A landscape with many valleys, sampled at points; each row gives a point and its height.
From any point a ball rolls to the lowest of the 2 points nearest to it. It stops when none of these is lower. Distance is the straight distance between rows; heights are no part of it.
Lemu height 239: [110 139 136 152 121 113 123  81 129 136 117  77 121 145 169 139  93 165
 184 131]
zupeb height 258: [157  91 112  96 147 141 160 164 113 170 117 141 153 101  95 130 130  70
  96 135]
tud height 222: [117 131 130 116 103 129  69 118 172  98 155 183 153 130 126  76 157 172
 155 110]
Komef height 155: [134 130 167  89 108 179 112 161 133 131 128 130 188 143 140 139 145  59
 130 133]
Kogaf height 383: [124 123 164 135 161  92 115 129 161 169  91 113 153 133 180 176  98 172
 103 113]
sapi height 582: [137 136  98 148 164 118 119 142 163 162 119 111 135  86  88 118 127 110
 166 166]
vev height 220: [150 103 125 117 144  61 104 116 142 183  78  89 163 176 168 113 133 152
  91 148]
kasak height 543: [142 114  69  69 105 127  96 124 165 116 127 133 138 111  97  69 190 120
 141 169]
sedur height 614: [112 120 124 110 161 137 159 161 121 145 110 126 102  60 102 172 104  80
 106 104]
poti height 380: [114 124  80 132  98 109 124  55  79 123 117  90  68 135 101  64 157 142
 128 161]
Kovo height 298: [114 151 138 164 132 192  82 125 123 119 161 111 152  84 127 190 154  84
 182 141]
lok height 625: [ 88 142 151 103 136 147 149 154 140 109 132 158  92  78 121 192 107 106
 112  75]
Faruz height 204: [132 162 106 217 146 131 142  85  91 100 164 136  71 139 105 117 165 165
  98 176]
Sul height 187: [146  76  90 122  88 149 183  94  76 164 139 112 138 172 120 139 138 100
  77 157]
Mokog height 649: [115 148 171 171 170 117 121 169 112 120 148 152 137 123 132 188 126  90
 104  78]
bot height 770: [126  91 184 121 150 135 135 147  95 133 159 206 150 127 110  91 151  99
  90  77]
sova height 340: [100  93 156 141 132 187 144  86 142 178 145 140 157 101 133 175 113 112
 126 130]
rador height 601: [117 120 101 142 161 122 140 136 124 163 108  91 115  74  97 149 120  81
 130 142]
pil height 228: [144 176 120 116 149  66 151 163 126 105  86 102  55 130 118 110 104 125
  87 119]
nevaf height 320: [105 134  95 156 123 179  94  94 116 114 154 124 118  70 101 180 173  94
 141 152]
Gelek height 112: [114 135 135 220 142 145 156 114  73 116 178 140 102 126 111 120 135 148
 121 129]
tiku height 354: [126 109 132 146 154 103 150 101 129 171 102 113 127 134 139 139  98 158
 105 139]
karep height 217: [100 125 166 157  98 149 131  76 125 124 160 121 137 146 183 144  82 180
 187  98]
bavag height 189: [106 143 155 126 109  84  82 103 170  99 155 171 137 175 154  84 150 181
 129  89]
pimeg height 355: [137 166 143 188 141 100 167 119 108 109 145 128  88 172 144 136 101 173
 107 126]
miril height 755: [153 124 163 113 122 146 115 158  85  93 164 209 144 130  92 114 175  96
 119  95]
ronar height 285: [143 171 134 115 167  54 133 191 164 112  97 132 106 141 134 136 120 117
  75 105]
kig height 46: [138 108  89  81 161  80 148 131 168 152 119 137 127 145 106 114 189  91
  71 159]
bova height 274: [ 88 144 163 139 109 181  56 108 102 117 138  97 153  87 146 152 158  61
 174 108]
Sab height 378: [125 160 118 129 119 103  94 130 163 107 125  94 136 169 151 151 157 128
 149 152]
Mimu height 139: [150  95 119 108 110  99 161 151  68 138  99 116 121 136 129  44  78 147
 106  95]
geti height 379: [103 164 163 185 152  83 139  86 114 114 138 109  92 173 182 173 107 166
 114 108]
Bik height 151: [149 121 109 116 165  54 119 129 174 159 100 124 144 171 129  96 160 118
  86 156]
rir height 341: [134 130  81 139 100 189  90 108 118  71 154 167 144 100 110 157 183 112
 132 165]
fale height 266: [115 114 131 124 133 129 120  79 162 163  97  72 145 163 172 131 107 172
 201 178]
Kup height 670: [155 163 158 188 152 138 119 171  95  98 173 162 147 135 117 186 139 108
 149 106]
disa height 146: [101 128 159 106 141  87  96 128 204 127 121 158 150 153 157 120 140 148
 121 102]
vonal height 560: [144 120  73 120 122 132 134 129 135 141 136 129 126 107  74 101 163 109
 137 174]
delo height 484: [ 99 117 140 102 144 120 159 131 154 130 127 172  93  91 109  93 105 159
 109  95]
ralig height 503: [115 125 115  92 102 158 109 132 164 129 113  98 132  97 121 124 120 122
 189 144]
doza height 392: [132  72 114  72 136  99 162 121 114 148 124 143 126 131 124  55 137 124
  68 106]
Zud height 327: [139 179 122  95 122  69 108 159 172  88 108 133 104 156 137 118 142 142
 114 112]
kazis height 452: [155 117 100 133 119 138 109 153 121 159 109  51 170 130 124 119 118  73
 180 168]
vun height 485: [119 114 135 127 109 186 107 120 137 150 135  76 168 110 132 141 127  85
 181 164]
nelip height 394: [107 174 137 135 126 103 121 109 142 100 113  78 105 191 183 204 133 142
 144 136]
gifir height 141: [108 129 148  91 137 105 125 169 112 117 101 122 106  91 137 123  94 102
 121  61]
rirut height 384: [145 165 142 177 173 124 150 161 141 127 138 156 109 102  94 104  90 166
 151 129]
Gera height 356: [117 146  82 137 115 151  92  77 151  82 132 160 113 104 116 143 171 162
 143 172]
daful height 281: [109 176 139 192 153 147 145 106 124  91 144 156  45  81 103 129 122 186
 124 137]
Guvil height 361: [137  87 141 107 110 177 129 118 176 164 140 128 193 155 137 120 129 123
 145 169]
sevot height 250: [123 192 111 177 145 132 139  97 126  83 147 148  59 117 105 174 150 168
 109 163]
Kuze height 724: [171 126 170 134 119 119 121 178  87 119 137 159 171 177 136 129 117 101
 132  83]
lizas height 277: [135 116 154 108 115 154  85 152 181 135 148 129 205 165 144 110 159  98
 152 156]
Razi height 501: [107 139 154 121 119 142 132 132 156 116 143 167 123 115 128 139  96 162
 149  88]
logus height 306: [146 110 120 162 149  97 152 147  84 158 109 106 131 135 128 122 102 123
  81 122]
vatal height 532: [115 131  99  95 111 136  55 118 173  94 122 130 139  96 122 101 180 129
 160 151]
tosar height 368: [117 140  77 132 108 132 125  61 120 116 128 128  83 136  98 120 172 157
 133 179]
goto height 742: [167 137 141 137 121 138 110 169  95 116 160 165 170 161 105 137 172  72
 127 120]
seme height 346: [139  61 109  96 149 125 155 131 103 183 112 135 143  88 100  66 118 107
  94 127]
Gebag height 402: [112 149 157 124 145  91 114 142 161 125  92  89 138 171 200 205 111 140
 111 115]
peruk height 227: [152 118 110 139 118  79 170 154  55 123 106 100 101 168 131  78 104 130
  65 110]
Pif height 34: [140  90 138  82 122 113 160 170  51 131  93 116 110 101 136  86  81 117
  88  62]
vese height 156: [142  86 105  61 166 105 152 153 160 174  99 131 143  98 119 127 148  92
  65 134]
Voka height 407: [124  89 102  71 128  91 183  84 105 144 102 128  76 143 116  50 133 151
  75 134]
lamaz height 232: [ 98 118 155  63 103 155  91 133 155 117 128  92 159 136 155 139 172  56
 112 138]
sizu height 185: [131 170 128 115 126  84 137 167 120 104  86  92  88 117 140 132  74 134
 133  85]
babo height 449: [151 125 126 106 127 127 117 176 119 135 113 124 145 108 106 105 109  91
 166 108]
rivuf height 633: [ 90 127 164 130 136 139 135 129 109 130 136 138 121 108 151 197 120  85
  78  73]
Vepen height 353: [143 166 117  94 104 111  79 181 172  81 119 122 145 144 139 123 148 129
 155 124]
mogok height 514: [129 152  84  91  88 168 100 155 138  87 103  77 108  81 113 152 131 108
 184 157]
zug height 697: [183 142 151 168 153 126 151 195  96 130 144 148 168 162 128 181 111 100
 119 114]
nulu height 181: [128 137 159 156  94 184 138 109 114 113 188 157 152 152 150 162 108 150
 170 107]
Zor height 233: [ 98 121 164 229 181 133 141 121  88 143 169 137 128 112 131 148 124 126
 113 108]
Fefo height 252: [133  71  89  86 121 129 193 101 114 170 122 134 119 139 106 126 139 118
  71 158]
sovut height 300: [120  75 117 104 117 171 181  92 138 179 128 145 136 112 113 156 116 126
 104 150]
vav height 305: [130 178 123 193 121 152 148  98  92  87 156 125  67  99 120 129  94 195
 162 138]
tutam height 413: [162 144  96 126 119 102 112 163 143 133 111  88 148 144 123  98 118 114
 167 144]
Nem height 31: [146  97 116 128  71 168 181  94 101 148 137  99 144 166 149 145  79 158
 153 145]
muvab height 90: [100 123 149  95 134  94 102 140 156 130 111 124 133 119 156 127 128 105
 113  82]
Sog height 444: [139 125 134 138 166 125 175 180 127 140 111 165 100  86  84  81  91 149
 119 120]
suf height 502: [140 153 146 116 108 153  96 167 154  96 140 159 149 112 124 123 108 155
 197 102]
pobuk height 113: [147 109 149 139  93 180 176 113 106 148 154 138 162 160 165 178  76 154
 128 116]
guro height 257: [ 80 127 137  97  89 175  77  98 129 109 138  91 134 103 144 152 179  66
 137 131]
Tiviz height 391: [111 128 101  91 114  91 149  86 104 124  97  97  55 138 117  80 134 138
 116 133]
Lasan height 480: [148 140 130 120 117 123  87 167 110  93 134 161 136 116 103  82 139 130
 164  99]
dor height 267: [118 110 127 135 113 159 108  97 169 137 166 184 153 110 100  86 139 170
 171 135]
selos height 326: [109  94 165 184 171 144 138 111 112 178 141 142 155  98 141 168 101 129
  99 109]
Tuz height 109: [142  84 103 132  89 132 176  72  99 159 129 108 140 203 146 139 119 154
 110 161]
nerab height 329: [123  83 140 119 132 135 126 100 190 178 138 164 179 135 126  92 123 155
 141 140]
zaz height 268: [143 105 129  89 120 110 133 124 163 161  81  99 161 195 171 144 118 173
 120 168]
dadol height 523: [134 146  78  92  96 166  60 139 143  54 103 125 134  75 125 124 149 122
 176 152]
tuma height 325: [151 190 138 181 123 114 135  90 107  84 143 122  50 160 137  99 107 202
 135 145]
Mani height 333: [144 158 123 169 120 134 162 145  91 103 143 137  91 122 100  97  87 171
 150 121]

Where does a ball stop that starts at each point below?
Razi | Gelek
Gebag | Pif
rador | tutam
pimeg | Gelek
nelip | muvab
Voka | Komef
bot | tutam

Call two points neighbours if one is among the 2 nearest of the other. Go from one point of each pair to the other, from neighbour to neighbour, staying as low as possible. Name the highest point that can't be avoided.
Nem and kig | zaz
kig and Komef | nelip
muvab and Komef | Guvil
Gelek and tutam | suf
muvab and Pif | gifir
kig and Gelek | sova
